Points, in no order, along strands that fork, close into loops and pass close to each other.
In the rows, 128 means zero.
Two points are linked if the straight distance between their rows is under 107.
K_345: [139 162 129 157 133 115 179 143 150 172 106 110  87 146  76 109 122  85
 138 122 122 121 132  76]
K_711: [144  90 116 148 121 145 184  80 113  80  87 174 145 108 193 123 139 130
  92 107 169 172 147 175]
K_296: [ 78 123 126 170 124 143 107  79 140 156 137 144 107 118 136 151 121 112
 152  96 144 129 140 133]
K_866: [131 126  92  86 144 152  95 157  95  99 148 126 195 131 153 109 139 176
 121 187 144 134 149 157]
K_682: [116 146 157 114 150  59 112 174 173 150 174  95 161 139  89 122 127 181
 161 187  98  63 118 132]
K_921: [ 99 100 112 160 113 142 153 114 143  85 119 177 139 115 131 169 156 168
 125 128 172 142 137 149]
K_804: [ 86 180 126  93 155 155  55 159  96 151 135  84  98 159 145  92 115 117
 140 164 125  98  86 104]
K_953: [117 140 114 140 130 163  93 141 109 126 135 103 108 130 140  98 106 108
 132  99 138 119 113  93]
K_297: [119 157 123  90 140 104 121 180 131 119 148 101 145 143 128 112 153 154
 130 177 128  55 148 128]
K_718: [106 116 103 136 134 120 122 121 140 152 128 152 133  98  83 163 122 170
 138 108 150 130 126  94]
K_586: [140 114 133 138 124 104 202 177 157  87 116 163 153 130 117 156 150 105
  99 167 111 114 137 191]
K_774: [160  84 150 156 106 145 157 129 115  62 118 148 127 110 165 151 105  92
  94 103 137 187 153 131]
K_308: [165 134 156 136 115 141 197 146 133  90 127 141 118 112 107 118 122  71
 101 130 109 161  99 164]
K_281: [ 81 115 110  95 143 170  69  82 100 121 135 169 141 132 214 130 145 120
 113 129 147 145 130 157]
K_780: [ 85  99 119 175 128 153 107  66 107 137 134 158 124 118 182 142 139 135
 121 101 173 141 148 116]
K_759: [179 147 132 122 140 174 116 144 103 114 154 155 120 140 168  93  82  42
 113  99 120 153 114  74]
K_448: [ 65  98 121  91 134 166  46  99 115 133 135 169 134 104 162 113 141 191
 114 143 190 143 126 128]
K_97: [ 80 134 155 123 105 124  87  91 142 164 137 101 112 134  99 136 164 148
 162  94 112 103 130  98]
K_540: [ 84  88  90 134 120 143 119 105 121  91 116 155 166 131 162 129 153 196
 126 139 177 116 127 171]
K_887: [ 99 116 110 127 120 141 109 113 101 137 153 143 141  94 124 157 109 172
 134 121 175 156 128 113]
K_62: [148  97 103 129 133 168 136  90 114  91 131 177 169 101 175 118 131 145
 106 105 169 183 134 148]
K_91: [132 101 130 169 115 130 176 119 136 102 107 151 110 107 134 173 122 125
 108 113 153 168 145 144]
K_585: [152 133 153 157 137 148 147 104 122 165 149 128  73 125 162 114  91  66
 139  87 134 132 134  82]
K_436: [131 103 106 126 126 129 157 125 135 103 108 176 181 134 159 120 187 138
 107 170 137 132 159 186]
K_920: [159 141 130 153 118  63 158  71 147 157 105  82  91 122  39 146 119 139
 149  94  78 126 133  68]
K_92: [141 124  99 110 153 128 129 166 119  76 142 126 157 163 151 150 138 115
 126 157 117 107 126 165]
K_54: [139  92 158 149 119 118 208 150 148  93  87 145 148 110  99 161 177 113
  86 166 143 143 136 187]
K_846: [169 151 137 120 123 107 193 202 143 131 121 113 117 138  96 132 152 131
 120 149 112 115 127 125]
K_634: [166 110 144 120 137 145 187 147 120 108 125 173 132 123 129 125 135  80
  96 142 110 181 130 197]
K_594: [ 80 123  95 137 150  96  66 117 153 150 123  96 135 127  51 118 124 222
 144 130 131  90 113 125]
K_996: [ 96 140 136 113 127 139  93 135 142 150 152 104 151 123 117 138 183 138
 152 118 123  97 108 130]
K_731: [118 114 161 149  99  96 179 106 177 119  90 130 142  97  89 150 150 177
 127 107 139 135 153 156]
K_53: [109 124 111  77 132 180  57 106 102 108 131 149 178 132 194  94 152 125
 113 119 132 136 155 168]
K_554: [117 127 121 126 129  68 159 156 159 127 136 124 137 123  89 151 167 191
 141 153 126  86 123 157]
K_121: [123 112 120 140 135 128 124 152 116 108 147 109 196 125 117 132 155 190
 144 175 151 128 137 150]
K_827: [122 116 102 161 123  99 155  98 153 143 117 122  97 111  56 174 129 148
 146  83 140 112 103 114]
K_824: [146 164 142 161 133 125 146 116 149 188 125 123  63 141 104 119 114  74
 143  78 111 128 112  70]
K_524: [130 120 164 174 102 116 146  82 145 152 137 120  66  96 144 132  83  99
 119  68 149 131 144  86]
K_429: [127 171 167 100 127  84 113 165 164 160 169 101 130 179  73 120 103 142
 167 169 100  65 102  93]
K_437: [151 131  90  68 158 158  99 169  81 113 126 154 143 150 174 116 107 118
 112 144 116 141 148 118]
K_712: [147 129 120  85 113 129 170 122 103  88 120 140 155 115 168 152 160  77
  96 138 125 153 160 145]
K_46: [128 151 123 132 123  78 106  86 133 191 105  76  76 133  75 122 106 149
 170  93  72 116 118  61]
K_124: [130 164 128  97 133 137 105 182 108 117 148 109 162 167 158  91 124 135
 130 184 100  78 145 112]
K_249: [ 74 142 132 140 133 124  71 152 144 170 140 118 130 159  96 114 138 149
 151 186 104  68 111 112]
K_402: [ 85 136 116 119 129 170  71 165 115 137 134 122 135 122 137 126 144 146
 140 116 144 108 108 133]
K_955: [164 121 125 134  99 159 133 122  98  82 138 140 144 105 153 116  92  89
 117 115 127 169 139 121]
K_847: [139 147 135 122 131 127 124 159 125 126 161 116 126 130 100 153  81 124
 155 145 131 134 129  88]
K_948: [125  87 120 118 139 172  50 117  76 177 156 125  85 116 183 111  96  90
 137  97 173 130 127 104]
K_422: [161  78  88  91 124 141 138  85 107  90  94 198 204 137 215 127 158 124
  87 116 101 169 125 196]
K_139: [112 117 118 119  89 128 153 127 130 102 138 160 177 103 144 114 170 129
 113 146 140 114 130 169]
K_859: [ 63 141 126 117 144 163  28 145 128 162 142 101  70 157 122 105 125 128
 139 151 126 105  83 104]
K_344: [123 110 112 113 145 191  49 114  70 149 137 128 124 127 204  92 110  79
 124 114 129 145 122 125]
K_704: [102 129 120 127 153  75  79 136 166 157 154  92 161 127  54 129 148 206
 165 160 113  83 107 135]
K_212: [138 115 157 218 123 102 165  77 158 157  95  89  70 120  70 153  87 108
 146  73 130 158 148  90]
K_842: [153  98  94  92 128 159 105 102  98  90 124 154 188 145 194  99 153 100
  99 126 106 158 143 183]
K_83: [127 130 139 130  88 135 149 131 138 122 139 156 128 112 122 127 133 119
 146 123 127 112 136 162]
K_64: [110 153 129 122 119 102  92  79 117 187 133  75  63 125 103 131  98 125
 144  92 127 110 127  45]
K_294: [169  63 111 125 119 131 182  78 109  79  66 193 175 112 201 133 150 118
  59 110 131 200 125 209]
K_912: [173 127 157 189 109  74 170  74 159 167  88  76  64 120  51 144 123  90
 132  69  88 154 121  63]
K_796: [136 124 130 140 128 131 121 151 133 121 138  93 168 131  92 154 102 145
 166 153 147 137 142 134]
K_336: [120 117 129 141 123  58 156 103 168 146 118 101 121 119  49 165 145 180
 156 115 121  87 116 147]
K_120: [185  94 138 114 135 127 188 148 131  92 116 163 172 121 142 119 156 121
  91 146 119 180 122 231]
K_265: [141 149 146  94 123  98 168 170 156 112 128 115 146 132  95 139 140 153
 134 152 132  79 158 139]
K_411: [178 162 123 119 129 131 186 180 117 138 122  98 100 149 109 118 135  82
 147 144 120 125 129  87]
K_795: [112 135 138 135 128  98 176 119 159 125 120 141 164  99 106 149 166 225
 135 137 141 117 137 150]
K_633: [ 49 117 111 110 141 156  35 105 125 153 125 124 131 101 133 109 136 190
 134 154 180 122  97 151]
K_133: [136 123  83 111 145 144 107 178 102 106 138 132 177 139 172 123 128 133
 116 144 124 138 137 146]
K_870: [ 97 180 134  92 139 143  58 176 108 126 129  94 137 183 181  74 124 117
 136 183 107  82 108 109]
K_997: [145  97  77 113 125 118 147 151 121  93  96 173 212 140 176 124 151 125
  91 179 110 107 151 188]
K_546: [ 97 147 130 117 133 154  79 113 103 162 148  94  62 129 145 101 104 125
 142  81 150 110 129  66]
K_195: [172 148 106  88 156 153 118 168  96 116 134 153 117 193 176 104 113  73
 112 149  83 138 137 119]
K_494: [155 182 157 115 137 106 127 185 153 120 165 102 120 179  92 106 113 128
 144 152 100  96  96  86]
K_517: [ 96 141 111 121 143  70  78  73 130 198 110  92  84 145  75 142 124 187
 174 119  86  95 112  99]
K_784: [181 160 193 161 126 123 197 118 162 152 119 102  78 125  95 151  95  85
 123  92 129 186 137 113]
K_569: [194 124 136 119 121 156 152 147 121  81 136 149 106 139 164 102  90  48
  93 111 115 160 150 102]
K_681: [145 171 159 122 115 105 156 169 157 129 143 109 127 160  84 157  99 112
 147 126 101 116 103  55]
K_577: [132 108 115 124 122 151 118 112  88  94 143 151 137  82 153 123  91 126
 123 102 170 164 136 121]
K_379: [170 128 181 173 124 123 206 106 132 156 117 110  45  76 118 125 107  89
 114  73 138 180 124 128]
K_598: [164 159 183 131 116 126 183 139 116 152 128 121  79 134 144 126  94  71
 120 110 123 165 123  97]
K_79: [ 89 150 142 115 130  92  75  77 149 176 125  71 114 147  71 127 151 154
 179 145 107  93 123 103]
K_848: [ 68 134 107 117 144 127  56  97 131 159 125 109 129 113  90 121 152 211
 141 132 167  95  99 136]
K_547: [148 128 169 151  90 119 207 140 159 114 107 121  93  91  78 119 115 113
 113 124 117 152 120 135]
K_733: [121 153 147 139  85 114 177 131 147 135 141 138 103 108 101 115 100 138
 136 134  94 121 116 140]
K_639: [ 86 156 135 118 141 134  52 139 138 180 139 113  92 159  88 129  93 150
 165 140  93  88  97  98]
K_466: [108 124 156 203 123 123 130  76 148 132 107 134  89 106 146 162 108 112
 137  60 156 145 151 115]
K_564: [157 115 105 135 159 178  74 117  83 118 140 145 113 128 206 102  98  47
 116  91 125 158 128 100]
K_260: [162 105 118 120 133 105 170 193 136  77  98 145 175 140 154 113 149  97
  82 177  95  96 144 197]
K_983: [164 128 116 105 152 121 168 153 107  80 133 128 173 146 158 173 159  93
  93 158 104 153 128 160]

How many points has the smallest loop of links through each point below? Write 0 if it is on no loop.
K_517: 9
K_308: 0
K_682: 0
K_859: 0

A fork is a point with three links, a tip a point with one. Leave the first point through the second and follow the links. Name the first fork or tip that comes.
K_133 / K_866: K_448
K_54 / K_586: K_120
K_594 / K_704: K_133
K_308 / K_547: K_54
